Points, in no order, along strands that fork, close into loops and pass close to each other.
Two points are linked if the straight distance between their rows is under 42.5. Some points are linked to none.
Z_641: [  8  18  -6  15  13  24 -16 -15  11  -1   8 -19 -22  -3   5   0  -9  -2
  27  -2   6]
Z_318: [ -9  14 -11   4 -19   5  13   0  -4  10  -4   5  16  17   3   1  23  -4
  -7  20   1]
Z_188: [-12 -20   8   0  14  -1   7 -11 -18   4  -3 -11  -1  -1  -3 -17  -7 -20
  20 -10  -8]
Z_346: [  3 -14  10  -8  16   1   3  -1 -12  27  -6 -22   4  -3  -4   6 -26 -10
  33 -21   4]
Z_532: [ -3 -12   1   7 -18   8   7  10  -9 -15  16  10  12  -6  -7  11  -1   4
  -2   4 -15]
Z_551: [ -8  26   1 -22  -4  -1 -12  -4   4  -9   3  -6 -17 -11   1  -6  -9   7
  -5  -5   2]
Z_546: [-23  11  -1  -2 -25  14  -3  -9   9  12   8   2  -1   8  -5  10  17  -6
   8   3  14]
Z_610: [ -8   3   1  -1 -21   6  -2  -2   5  -2  19 -12 -17  -5 -12   9  -2  11
  11 -16  -3]
Z_362: [  1 -15   5  -3  -1  13   1  -5   5  12  16  -4   1 -13  -4  31 -13  -7
  27 -29 -26]
Z_167: [  6 -18  12  -1  23   3   8  -8 -22  21   3 -12   0 -11   5   9 -23 -11
  31  -9 -34]
Z_369: [  8  -1   2  17  26   1 -15  -2   2 -24   8   0 -17 -13   6  -7 -22  -1
   5  -3 -11]
Z_599: [  6 -11  19 -11  10  21  -8 -14 -14  -5  12   1   9 -25   2  13 -30 -17
  29 -12  -9]
Z_274: [ 13  -5   0  19   9 -16   0  17  -5  -2 -12  13   9   5  10 -18  10  -4
 -23  17   0]
Z_370: [ -5   5  -4  25  -8  16   3  -3  -7  13   9 -18  -4  11  -6 -15  11 -10
  20   3  -7]
Z_636: [  5   4  -2  15 -12  12   7  16  -8   1   9   0   0   0   8   2   0   5
  -5   5 -24]
Z_429: [  5  12   2  12  30  19 -13  -9   1 -26  -3 -10  -1   0   5 -23  -9  -7
  23   1   4]
Z_396: [-12  -1  -4  10 -22   3  -2 -10  12   5   6   8  -1  10  -4   7  35 -13
   1   2  10]
Z_862: [ 11  10  -4   8  -2   0 -17  -3  12   8  -3  11  -1   0  17   1  26 -15
 -32  28   4]
Z_304: [ -5  -4   8  -3   7   7   9  -1   1  19 -11 -23  -6  18  -1  15 -10   7
  22  -1   1]
Z_879: [-11   9 -12 -35  -7  -4  16  -7  -4 -18  -2  13  21   4 -17   5  -2   8
  -1  -5  15]
Z_456: [-13   1   6  -9  15   0 -16 -12   0 -40   2   0 -10 -13  -5   3  -6   9
  -5   4   7]
Z_826: [  4 -11   2  13 -16   8 -13   9  10  -6  13  14  10  -9   6  -8   5 -14
  -3  -6  14]
Z_918: [ 11  -4   0  23   6 -12   2   6  11 -17   6  -9  -4   6   1  -6  15   6
  24 -16  -1]
Z_348: [ -6  17  -4  -4 -31   0   7  15   4   9  23  -7  -5  -9 -18   5  -3  18
  11 -17  -7]
Z_432: [  5 -11   1  11  18 -11  16  -1  -2  -3 -15  -1 -12  11   5  -2  22  -5
 -14  15 -26]
Z_213: [ -6 -14   7   0  11 -12 -14   1  -6 -35  -2   1  -8  -4  -7   9  -9  17
 -15  13  11]
Z_175: [  4  21 -10 -17 -13   0   4  -3  26  -6  -1  24   6  -4  11  13  16   5
 -14   1 -11]
Z_70: [  2 -10  -1  -8   9 -19  16  14  -7 -13 -12   3   4   1  -7 -11  -3   9
  -5  -6   3]
Z_882: [  3  21 -16   8 -18  -3 -11  -3  13   2   0  11  10   5  19   6  24   0
 -19  27  10]
Z_477: [ 16  22 -21  -4  -4 -24 -13   3  13  -6  -2   7  18  10  14  -3  -3  30
  -9   8  29]
Z_237: [-11  13  -2  -7 -30   6  21  14   5  20   9   7  17  -1 -14  12  -1   8
  10 -18  -9]
Z_985: [-11  -8   5 -18   9   4  -2 -17  -3 -17  -2   3  -5 -11  -5   4  -5  -9
   0  -1   0]
Z_815: [-14 -21   4  -2 -27   1 -10   8   8  31   8   1   4   5 -14  11  -5   0
  -1 -20  22]
Z_338: [  0 -21   3   9  14  -6   2  -8  -2   0  -9   5 -16   8   3   9  12  -8
 -27  12 -12]
Z_708: [  6 -11  11  -8   2   3  -5   5  15   2  -9  22   9   4  16  19 -16  -2
  -8   1  22]
Z_547: [  5   4  -3  23  24  -1 -16  -4  -5 -23  -4  -8  -5  -5   0 -34  21 -11
 -10  20   0]
Z_525: [  9 -18   8  14   2 -11  -1  22   1  13   0  -3 -13  -7   5   4  -5   7
 -11 -11 -19]
Z_259: [  8 -14   5  -3  16 -13  -8  11   3  -7 -12  13   0 -15   7 -26 -10 -10
 -12 -16   3]
Z_957: [ -5 -16   7  -8   9   6  12  -7  -2 -10 -12   5  -6   9   1  33   3   8
  -9  16  -9]
Z_680: [-12  -2  -5 -10  -5 -11   8   3 -15 -20  -4  -5   4   2 -10 -15   3   6
  -4   1   4]
Z_326: [ 11   9  -2  15  -4 -23  -6  17  -9  -5   4 -14  -8  -9  -2 -28  12   8
 -17   6  -2]
Z_393: [  3  18  -5 -21   1   1  29  11  -9   8 -17   4  35  14   1 -13 -10   6
   5  -3   7]
Z_299: [  8  15 -10  -7   7 -28 -21   4  14 -10  -9  -2  -5   7   4  -9   9  22
 -10   9  37]
Z_55: [ -3  19  -7  -5 -10  14 -13  -9   7 -17   1   5  19   7  16  11  -4  10
  -8  23  21]
Z_696: [  1  16  -5   6  -3   7  -4  -2   5  10 -13 -21  -4  26   3   0  -1  15
   8  14  28]
Z_762: [ -3   4  -5   8 -24   4  18  18  -9   9   4  -7   0   8  -4  13   1  21
  -9  12 -22]
Z_777: [ 10  -7   6   2  14  -1 -21  -5  26  -9 -11  19   1   6  13   5  -6  -2
  -3   1  26]
Z_765: [ -5  11  -1 -15  13 -11  -5  -2   6 -22 -14  17   2  -9   6 -18   6  -4
 -18   0  10]
Z_459: [ -7   5   4 -38   5  -2  12  -6  -6 -20  -2  10   2 -10 -14   6  -9   3
  -7  -6   0]
Z_203: [ -4  22  -9  15 -14   6   4 -11   0  -7  13  -8 -17  -6  -1  -1  29   1
  -1  17 -22]
Z_764: [ -2  -1 -15 -24 -13 -14  28   9 -18   9  -6  17  18   8 -13  -2   0   6
 -25  -2   0]
Z_178: [  8  -3   8  10  40  10 -16  -8  13   1 -22   4 -22   1  17   7 -24  -7
  -3   2   4]
Z_480: [ -3 -25  10   8  -3   8  10   8 -21  14  -1  -6   4   6  -4   0  -4  -7
  -1  -2  -5]
Z_465: [ -4   1  -6 -16 -16 -10  15  12   0 -13   7   2  14   8 -18   7  -4  17
   7 -17  16]
Z_127: [ 24  -2   2  27  16  -9  -9   6   9  -2  -6 -13 -11   8   4  -9   7  11
  11   3   9]
Z_307: [ -1 -17   8 -13   2  -7   5  10  -8   9  -9   7  -1   7   6   9 -11   4
 -28   4   3]
Z_236: [ -8 -13  -2   8  -8  13   6  -4   1  -2  -1  -1   0  18   2  24  14   4
   0  15  -1]
Z_82: [  9   5  12 -44   2  -2  18   9 -15  17  -7   3  15  -4 -18  23 -25  10
   3  -7  -9]
Z_54: [-12  -2   8 -10  19   6   7 -20 -20 -23   4 -20  -5  -5 -12  -5 -14  -3
  23  -1 -13]
Z_350: [ 11   2  -3  18  10 -11 -27 -14  11 -13  12 -15 -27 -14  -1   4  24   0
 -15  14   5]
Z_816: [ 17   5  -4  11  -2  -3  -7  17   2  -8  -6  20  20   1  21 -18  -6  -3
 -23  18  13]
Z_651: [ -8 -13  -2  20   3   2  -6  -4 -15 -10   3  -8   6   7  -6 -24  16 -14
   9   8   9]
Z_104: [ -8  -1  -1   4   7  10   0  -4  -5 -11 -13   3  13   8   6 -21  12 -17
   1   9  12]
Z_776: [  6   2   3  10   6  -3  -5  -2   3 -12   2  -8 -22   5   3  14  -1  19
   0  13  -9]
Z_367: [  3   3   9   1   6   9  -3  -1  -6  35   6 -24  -6  -6   2  -4 -30 -11
  28 -15  -1]
Z_76: [-24  20 -16 -20 -27  -8  20  -5  -3   3   7   2  -1   8 -27   6  19  12
  -9  10  -1]
Z_646: [-17  10   3 -13 -15  12  30  -2   1  20   3  -4  11   5 -24   4   7   0
  25 -10 -14]
Z_721: [ 18   0   1  23  18 -26 -19  13   3  -6  -6  -4   1  -2   7 -17  12   1
 -25  21  14]
Z_592: [ -2   3   1  15  21   2 -12 -13 -10  -9  -6 -11 -21   0   3 -27   8  -6
  -9  17  -7]
Z_649: [ 15   7 -12  -4   5 -40 -22   5  17 -20  -4   5   8 -10  -2 -11  20  16
 -20  11  28]
Z_185: [ -4  19  10  -1  -2  17   0   5 -11  21  -5 -15  -2  -1   0 -20 -25  -5
  18  -6   3]
Z_947: [  8  18   2   2  26  17  -8 -12  11 -18   1 -16 -14   1   6  -8 -24   2
  32  -9  -3]
Z_485: [ -2 -18  -6  24   2   6  -9 -15 -14 -13  16  -7 -16  -6   0  -9  15 -18
   3   6 -21]
Z_554: [-12  -1   7   3   7   1   1  -5 -14   9  -3  -9   0  -8   0 -35  -3 -25
   4 -13  -5]
Z_591: [ -2  34  -5 -12 -26  16   8   4  16  -5  10  14   6  -5   6  11   8   9
   3  -3 -12]
Z_45: [  7  11 -16 -19 -16 -13   0   2   7 -25  11  23  23  -3   0  15  -3  20
 -22   6  13]
Z_948: [ -7   9   4  -3 -16  13   2  10  -4  21   3   0   1  -4  -2  -8  -8  -7
   5 -10  -2]
Z_907: [  2   1   8  -9   9  12  20  -8  -9  18  -2  -9  -5  -6   4   7 -13  -4
  15 -11 -34]
Z_133: [  6 -29   7  28  13   6   0  -1 -17  -2  10  -6 -12  -2   8   3 -12  -5
   4   2 -24]
Z_812: [  0   9   5 -29  10  -1  30  -6   7  13 -20  -4  11  12  -7  15  -6   4
  15  -6  -8]
Z_678: [-18  10 -26 -15 -24 -11  31  -2  -5   8  -1  15  20  20 -22  -1  26   5
 -13   6   2]
Z_775: [  3 -12  16 -11  20   7   3  -9 -10 -12 -10  -9  13  -2  -4   2 -30  -5
  27  -5   4]
Z_86: [ -4  -7  -1 -18  14 -17  -4  -3  12 -22  -7  32   9 -13   5  -5   2 -14
 -29   0   0]
Z_358: [ -4 -11  -3  20 -18  -6  -6   7  -8  -4   5 -10   4  11  -7  -7  19  -4
   0  14  17]
Z_389: [  5  -8 -16  -5  -2 -24  21   3   0   7 -15   6   0  27  -5  16  28  18
 -13  12   2]
Z_309: [ 13   8  -5  11  -1 -10   6  13  17 -15   3   8   8   0   4  -9  21   9
   9  -3  -2]
Z_383: [  5 -12  -2  18  -2   8 -26  -6   2  17  13  -7 -22 -12  11 -12  -7 -19
   4  -9   7]
Z_796: [ -6  -5  -3  15 -10  19   1  -5   5  32  17   0  -4  -8  -2   1   5 -18
  21 -25 -32]
Z_997: [ -4  15   4 -23  12  -7   0  -7  -4 -11   3 -11 -16 -17  -9 -15 -22   5
  11 -15  -4]
Z_600: [  3 -10  13   0  19   4  -8   6  -8 -12  -3  15   4 -17   5 -18 -30 -18
 -13  -4  -1]
Z_351: [ -3  11  -3 -21   9  12   4 -18  15  -1 -19  11  15  11  12   6   2  -4
   3   7  14]
Z_417: [ -6  -8  -1  23 -10   9   4   4   7  32   5  -7  -4   8  -3   1   6  -8
  17 -11 -11]
Z_631: [ 21  18  -7  20  -1  -1  -8  11  22 -11   4   5   6   5  14   1  23   5
  -6  13  -5]
Z_75: [-10 -14  -1   6   0  16 -13 -23  -8  -8  24 -12 -21  -6  -4  13  -1  -7
  18  -1  -9]
Z_843: [-12   1 -10 -24 -15  -9  37  13 -15  20  -8  16  27  11 -26 -11   6   4
  -8 -10  -4]
Z_875: [ 13 -11  -1  23  12  21 -32  -8   6  -1  19  -4 -21 -14  15   2 -21 -11
  11  -8  -5]
Z_315: [-10   5 -16  -4 -19 -15  14   6  -9   3   6  -1  -8   9 -19   2  23   9
 -16   6  -6]
Z_725: [  2 -17   2  16  31 -16  -9 -15  -3 -14  -6   1 -27  -9   0   0   1  -4
 -18  11 -14]
Z_214: [-15   1  15 -20  11  12   2 -19 -19 -27   4  -1   6 -18 -14  -1 -19  -6
  12   1   0]
Z_261: [ -1  -3  12 -31   7  -4   8   4 -20  22 -18 -10   5  -3  -9  -1 -27   1
   3  -8  16]
Z_462: [ -3   4  10 -11  -9  10   4  -1   6   7   3  -7   4   0  -9   7  -7  -3
  34 -25  12]
Z_662: [ -4   4  10   4  23  -2 -11  -5 -14 -36   7  -5 -10 -19   0  -2 -24   8
  -5   3 -11]
Z_406: [  0   3   2   6   3   7   1  -2   6 -21   6  11   2  -9   9  -7   5 -12
  -1   0 -16]
Z_197: [ 15   5   2  16  29   3 -18   2  16  -2 -11   8 -14   3  17   4  -6  -2
 -12  12  -1]
Z_313: [  5  10  -2  -7   3   5  21   7  -2  -8 -13  14  27  10  10   4  -8   8
   1   7  -8]
Z_291: [-15 -10   8 -14 -27  18  -2   6   4  24  12   7  16  -8 -12  17 -11 -11
  11 -21  13]
Z_733: [  0  -2   1 -22   9 -14   9   0 -14  -9   6 -12 -13 -19  -7  -5 -26  13
   3 -15 -18]
Z_284: [ -3 -31   1  25   3  -5   4  -3 -16  -4  13  -7  -7  -1  -6  -3  15  -7
  -6   6 -21]
Z_302: [  5 -15 -11  -2   2 -28   7   0   1   4 -15  13   9  20   1   7  17   7
 -23  16  13]
Z_356: [-11 -12  -6  21  -1   4  -2 -10   9  11   1  -4  -5  14  -6  -6  38 -19
  12  -5   5]
Z_468: [-14  -6  -4   2 -12   6   6 -17   1  15  13  -3 -22  -9  -3  12  15  -9
 -10  -1 -32]
Z_286: [ -8  28   2 -15   2  -3 -11  -2  -2  -6 -11 -12 -18   2   9  -9  -6  19
 -12  10  10]
Z_482: [ -6 -10   2   8  -8  -7 -18   3   9 -11   6   5   1  -2  -1 -13   8  -9
  -2 -11  28]
Z_545: [ -6  -6 -10   2 -18 -27  16   8 -11  -2  15  -5  -9  -5 -25 -10  26   6
 -11 -10 -15]
Z_755: [ -2 -20  -9 -10 -10  -9   5   2 -12  12 -17  17  15  17   5  10  -5   6
 -30  15  12]
Z_288: [ 16 -14   1  10  -8 -21 -18  19   3  12  -4   7   0   2  14   3  -5   7
 -30   6  19]
Z_917: [  3   3  -4  -4 -11 -13 -25   1   9 -12   3  -2   1   6  -2  -2   8   9
  -5   0  35]
Z_791: [-15  -8   7 -14  -8   1 -13 -10 -12   7   9 -14  -9 -12 -10  -5 -16 -10
  12 -17  14]
Z_387: [ -9 -11   8  -6 -13  19  -1  -2  -5  34  20  -5   6 -15  -9  29 -13  -7
  31 -19 -17]
Z_200: [ -9  14 -15 -35  -9 -20  20   4  -7  18  -6  -2   3  14 -17   1   2  13
 -20  -3   7]
Z_850: [ 12   1   3  21  13   7 -12  12  -5 -12  -9  10   4   2  19 -10 -22  -4
 -15  24  14]
Z_400: [ -4  -1  -3  -4 -11 -14  11   8   8  26 -12   0  -5  19  -1   1  11   7
  -6  -6   7]
Z_217: [  7  21  -7  -7   7   5  -2  -5   6   2 -21  19  26  14  26  -2 -16   4
 -11  24  12]
Z_717: [ -8   7  -5   3   8 -17  -2  -8   2 -18  -3  -3  -9  -5  -5 -20  34  -3
 -15  11 -13]
Z_233: [  2  18  -3   9  -9  20 -10  -6  20   8  10 -15 -14   4   2   2  -1  -1
  29 -12   6]
Z_32: [ 12  -9   5  14  13   2 -26  -7   9 -18  17   1 -20 -24  10  -7 -19  -7
   3 -18  -2]
Z_366: [  5 -12  -6  17  20   9  -6 -23  21 -16   8   5 -11  -6   6   0  17 -20
  15 -10  -8]
Z_884: [  7 -20   9   3  32  -5 -10  -6   8   9 -19  -2 -18   2   8  -3 -18  -8
  -2  -9   5]
Z_333: [ 14 -16   4  19  18  10 -10  -8  24 -21   0  19   1  -5  11   8  11 -21
   9  -6  -3]
Z_801: [  1   3   1 -13 -14  -3   7  16   6  33  -8  -1   5   3  -1 -12  -4   0
   0 -17  14]
Z_744: [-17  18 -13 -22 -24  -9  25   4  -8  22   0  -6  -3  19 -26   7   4  21
  -8   2   6]
Z_891: [ 13   1  -4  23   2 -10 -15  -5  13   3  17 -20 -31  -5   3   4  25   2
   3   1  -9]
Z_501: [ -2 -16   1  -3   7 -19  24  -4   4  -2 -16   8  -3  15  -6  10  24   3
  -9   0 -12]
Z_69: [ 13 -11  -1  14  -7  -7   4   5  11  -3  -1 -12 -16  18  -3  27  11  23
   8   3  -6]
Z_534: [ 17   2   1  -1  -1  -6   7  25  13   4   0  12   8  -7   4  -2 -13  11
  -1 -19  -6]
Z_395: [  0 -14  -4  23   9  24  -7 -22  -4 -13  29  -8 -16  -9   7   7   2 -17
  15   2 -24]
Z_607: [-22   1   8 -20  -5   1   2 -15 -14   0  15  -6  -2 -18 -12 -10  -9 -12
  12 -19 -14]
Z_942: [  3 -16   2  -7   1   2  10   1  -2 -25   5  18   9 -15  -8  14  -5   4
 -16  -4 -17]
Z_647: [ -7  16 -12   1 -10 -11   4  -4  -3 -16   6  -5  -6   3 -10  -7  33  11
 -15  20 -15]
Z_608: [  1   8 -11 -24  -5   1  43  11 -13  20 -20  12  30  16  -9   7  -3   6
   4  -3  -1]
Z_255: [ 23  27 -11  11 -11  -6  -5  13  21  -4   2   0  13  11  17  -2  -3  23
   2  11  24]
Z_335: [ -2   1  17 -29   9   9   0 -17 -20   8   5  -7   8 -21  -6  11 -25 -19
  25 -16 -11]
Z_510: [ -7   2   9  -3  22  23  -3 -10  -6 -26  -5  -5  18   0   4 -12 -15 -12
  22   3   9]
Z_857: [ 19   2   0   4   1 -16   0  20  21 -10   0  26   8  -7  10   0   4   4
  -9 -10  -4]
Z_140: [ 14 -11   5   4  -6  -1   0  24  11  18   5   6  -1 -20   6  -8 -17   2
  -7 -29 -17]
Z_190: [ -4  -8   1 -10   6  -5  18   1   7  29 -23   0  -4  12   1   2   1  -3
  -4  -6  -9]
Z_578: [-11  -7   9 -19   4  -6  14  -7 -27   6   5  -4  -1 -21 -15  -1 -19  -2
   1 -15 -22]
Z_30: [  8 -16  17  -6  14  11   6   3  -6  -2  -2  -5   5  -1  -3  22 -24   1
  22 -12  -4]
Z_689: [ 10   2  -1  23  -1   5 -23   1  10  11   7  -8 -15   0  10 -16  12 -14
  -8   3  14]
Z_792: [  7   3 -16  -5 -10 -20  -3   3  -6 -21   5  18  12  -3   5   3   1  21
 -35  23   7]
Z_954: [ -2   0   5 -15 -21  17   5   8  -6  15   1  14  21  -4  -2   9  -6 -10
  -6  -9   3]
Z_365: [ -8 -19  11  10  -9  31  -1  -5  -9  39  14  -8   8  -9  -3  23 -13 -20
  20 -13 -24]
Z_583: [ -7   3 -11  21   0  -2 -11 -14  10   8  15 -11 -14  -2  -9 -20  31 -17
  19  -8   7]
Z_522: [  5 -12  -3  21 -13  -2  -3   0  12   8   4  -5 -11  16  -3  28  29  11
   1  10  -1]
Z_520: [ 14 -21   9  16  -7 -15 -10  25   0  16  -1  -3  -9   0   5  -5  -2   7
 -24  -4   2]
Z_83: [ 10   1   0  27 -14  -1 -15   8   6   3  10 -10  -7   3   1  -5  25  -5
  -3  10  21]
Z_807: [ 14   1  -4  28  15   8 -21   7  -5 -10 -10  -4   4  13  12 -16  -2  -2
  -6  23  23]
Z_521: [ -9   2   6  -3  14  -1  -6 -10 -16  -7 -10 -15 -27   1   2  -6  -6   6
 -17  17 -11]
Z_933: [ -6  26   0  -3 -26  21  -6  -2   5  -5  11   2   3   3   6  12   7   5
   0  13  11]
Z_193: [  2  15  -2 -14 -12   0  -2   5   1  -1  -1   7  14   3  11  -4 -19   3
  -9   0  18]
Z_526: [-12   9  -2 -15  10  11   7 -12   0  -6 -20   1  17  11   5 -13   3 -12
  10   2  18]
Z_892: [ -6  -2   8 -14   5  -1  11  -2 -13  18 -12   2  -4  -1   2   1 -10  -1
 -16  -1 -10]
Z_77: [  6 -25  11   9  13   4   6   6  -9  -5   7  -7   0  -3   3  10 -26   4
   7  -6 -18]
Z_868: [-10  -7   0   5  -8   3   5   5 -29 -13   7 -12   0  11  -5   6  -1  14
  -9  24   0]
Z_92: [-12 -27   4  10 -20  -2  -9  12  -5  38   5  -9 -13   2 -11   1  -3  -2
  -4 -16   7]
Z_563: [  2  14 -16  14 -28  -7  -8   1   9  -5  13  12  21   5   7   3  29   1
 -11  17  21]
Z_980: [  8  19   0 -13  13   2  -9  -8  29   0 -22  14  -1   5  17  -1   2  -4
  -3   0  20]
Z_900: [  5  24  -6   1   9   8  12  -2   5 -13 -22  12  27  15  19 -13  -4   2
  -1  17   1]
Z_950: [ -9  12 -22 -23  -8  -6  23 -13   6   2  -9  21  18  13  -5   2  29  -1
 -12   7  -2]
Z_629: [ -7  -7  14 -13  -2  12  16  -7  -9  36   6   2   5 -15  -3  17  -7 -19
  14 -14 -40]
Z_183: [ 15  -3  -5  28   5   3  -5   9  14  21 -12 -13 -10  18  10  -5  14   0
  18  -4   1]
Z_984: [  3 -14  14 -20   2  13  -7  -5  -2   2  20   3   2 -26  -4  26 -30  -1
  22 -24 -14]
Z_491: [ -2 -14  11 -10   5  -2  12  -3  -1  26 -12 -11   0   7  -3   5  -7  -7
  16 -18  -2]
Z_21: [ 20   9  -8   6   4 -29 -11  17  22 -17  -2  17  12 -10  13 -12  10   7
 -17   3  12]
Z_441: [  8  -7  13 -25  12  -3  20  14 -17  -3 -10   6  16  -5 -10  19 -31   9
  -2   3  -8]
Z_910: [  4  26 -12   6 -14  -1  -3   7   4   3  -8  -8   5  16  11  -6   3  17
  -1  15  22]
Z_357: [  3   9   1   8   7   4 -11   5   1  10  -8 -15 -11   5  10 -19 -18   1
  13  -7  11]
Z_113: [ -6  21  -8   0 -18   2 -20  -6   7   4   4   1  -9  10  11  10  15   7
 -26  28  22]
Z_319: [ 13   5  -1  27  18   4 -18   7  -1 -24  -1  -3   8   0   8 -22  15 -11
   1  14  14]
Z_975: [-12  -7  -7  23   3  18   7 -15   0  16  -4 -10  -2  19   2  -6  25 -16
  29  -1  -1]
Z_57: [  6  20  -5  14   7   6 -23  -1   5   7  -2 -24 -20  12   7 -13  -1   7
   8   9  22]
Z_596: [  3  11 -10 -18 -16 -11  -1   9   9 -26  13  13  11  -6 -10   8  -6  25
  -7 -11  20]
Z_518: [  6   0  -8  16 -18 -18   7  23 -11  -2  17 -10  -5  -6 -14 -19  13   8
   0  -7 -10]
Z_340: [ 21  -3   4  22  30   8 -11   0  29  -9  -6  22  -4  -4  17  10  -4  -9
   7  -3  -4]
Z_760: [-14  -9  -5   3 -17 -10  18  -6 -10   3  14  -2 -16  -7 -16  -2  20  -3
   1 -13 -32]
Z_301: [  9  14  -6  14  -9 -12  -2  -5  13   3  14 -14 -22  -7  -7   0  37   9
   1   9 -19]
Z_15: [-14  -3  -1   0 -14   7  -1 -11  12  24  18   1 -15 -17   3   6  11 -18
   5 -19 -34]
Z_35: [  2 -10  16  -3   0  22   4  -2 -12  35  -5   1  15 -12   3  11 -17 -26
  19 -12 -28]
Z_810: [-15   7   3 -26  -8  13  30 -10  -5  16 -10  -2  11   6 -17  15   3  -2
   8  -1 -15]
Z_96: [  5  -2  -2  17   2   3 -17  -3   1  12  -7   7  -9  -4  12 -18  19 -26
 -23  16   4]
Z_204: [-10   7  -2  -2  -5 -11  -6   2  -2   6   0  -2  -4 -15  -2 -35  11 -20
  -9 -13   1]
Z_754: [  8  -7   6   7  12  -4   6   7   8  -7 -12   5  -8   4   6  21  -7  14
  -8  14 -20]
Z_706: [ -5 -11  -3   6  17   7   0 -18 -10 -10   0 -18  -5   8  -5 -12   2  -9
  20  -2   0]
Z_382: [ -3 -25  13   6  24 -11 -13  -8  -8 -12 -10   2 -20  -2   0  -1 -14  -7
 -12   2   5]
Z_325: [ -8  30  -7  -8  -1  -3  -3   1  -8 -18  -6 -14   6  11  -2  -7  -4  27
   2  15  16]
Z_155: [  6  26 -16  -9   1  -2  -8 -10  12 -20  -8  20  27  12  20   5  -6  18
  -9  28  18]
Z_420: [ 10   6   9  -4  -1  11 -11   8  33   8   2  17  -9 -12  16  26  -8   8
  -3 -15 -12]
Z_700: [ -5  20 -11   4 -32  -3  14  21   2  19   8 -11  -3  11 -14  11   6  29
   6   0  -4]
Z_790: [ 13 -11  12   1   8   8   1  13   7  -4 -11  17  25   7  15   7 -20  -2
   5  -4  14]
Z_621: [  5   6   8   0  12  22  -9  -2   3  -5  -3   2  -2  -7  12   4 -23  -6
   8   7  -1]
Z_469: [ 15   3  -2  22   8 -27 -16   7   4  -3   1 -16  -6  -9  -4 -26  31  -2
 -18  16  11]
Z_328: [ -6   6  20 -39   9  -1   1  -5 -22  15  -8  -7   1 -18 -12   6 -33 -13
   5 -15   3]
Z_825: [  4 -17   0  -7   2 -15   3   6   7 -22   3  30   4 -16   0  13   2  -2
 -30  -4  -6]
Z_821: [-12   8  -6   2 -10  -5   4  -4  -3 -10   6 -14  -9  -1  -9 -11   8   9
   8  -4  -2]
Z_516: [  1 -28   6  27   4   4  -6   9 -23   4  -1 -10  -7   7   2  -8 -13  -3
   1   5   2]
Z_452: [ -9  -3 -11   2  -9  -5   9   7 -26 -30   3  -7   8  12 -12  -8   8  19
 -11  16   5]
Z_499: [ -1  10  -2   4  13 -19 -19 -11   3 -25   2  -6 -22 -17  -7 -17  23   1
 -21  10   1]
Z_112: [  4 -11   7 -16  -2   7  25  15 -23   2  -1   8  17  -8  -4   9 -23   0
  -9  -2 -19]
Z_712: [  2  -1  -4  -4  -1 -12  -9   3  -7 -23   1   8   0   5   3  10 -15  24
 -28  20  18]
Z_13: [  1 -24  11  -5   0   9  18   9 -17  18  -5   3  21  -4   0  13 -14 -16
   7  -6 -22]
Z_187: [  8  -1  -2  -5  14 -28   1   4   3  -6 -12   9  -6  -6   1 -23   9  -3
 -15 -10   3]
Z_500: [-12  14   2  -1  -8  15   8  -6   2  10 -11 -20  -1  22  -7   0   0   5
  28   4  11]
Z_741: [  2  15   8 -21  -5  17  12   6   0   6  -4  -5  23   8  -3  11 -19   5
  30  -7  17]
Z_658: [ -1  -5   7  -2 -17  21  -1   8   2  -8   9  18  30  -7   4   2  -2 -20
   5  -5  16]
Z_724: [-13 -10  11 -14  -2   1 -13   3 -15  -3  -3  -8  -1  -4  -2  -6 -18  -1
  -5  -5  22]
Z_355: [-16 -23   5   2  -2  18  -1 -20   1   1  12   1 -15   2   0  29   2  -8
  11   2 -16]
Z_354: [ -6  16 -14 -26 -19  -5   9  -8  16  -2  -2  24  14   4   2   5  17   8
 -10   2   9]
Z_714: [-10  10   1  -2 -18  15  -1 -10  16  27  17  -8  -4  -3  -8   7  -3  -5
  40 -22   3]

A tip is a point with one link. Name the tips that can be reached along the links from each point below, in the order of the rows.
Z_777 -> Z_563, Z_113, Z_204, Z_790
Z_545 -> Z_583, Z_521
Z_112 -> Z_167, Z_82, Z_261, Z_741, Z_355
Z_825 -> Z_812, Z_600, Z_868

A piece is all that can be reached along the links. How many separate loops has the piece of each point below (a circle has one, a figure eight two, a Y none), and how many tips (points with one link)?
Z_975 -> loops 3, tips 2
Z_75 -> loops 0, tips 5
Z_400 -> loops 3, tips 6
Z_459 -> loops 2, tips 4
Z_522 -> loops 1, tips 0
Z_868 -> loops 1, tips 3

A fork is a point with three links, a tip a point with one. Leave the first point through the second and follow the links. Name the first fork or tip that comes.
Z_714, Z_233 -> Z_133
Z_547, Z_319 -> Z_545
Z_55, Z_155 -> Z_76
Z_843, Z_608 -> Z_933
Z_307, Z_755 -> Z_366
Z_721, Z_274 -> Z_521
Z_340, Z_197 -> Z_190
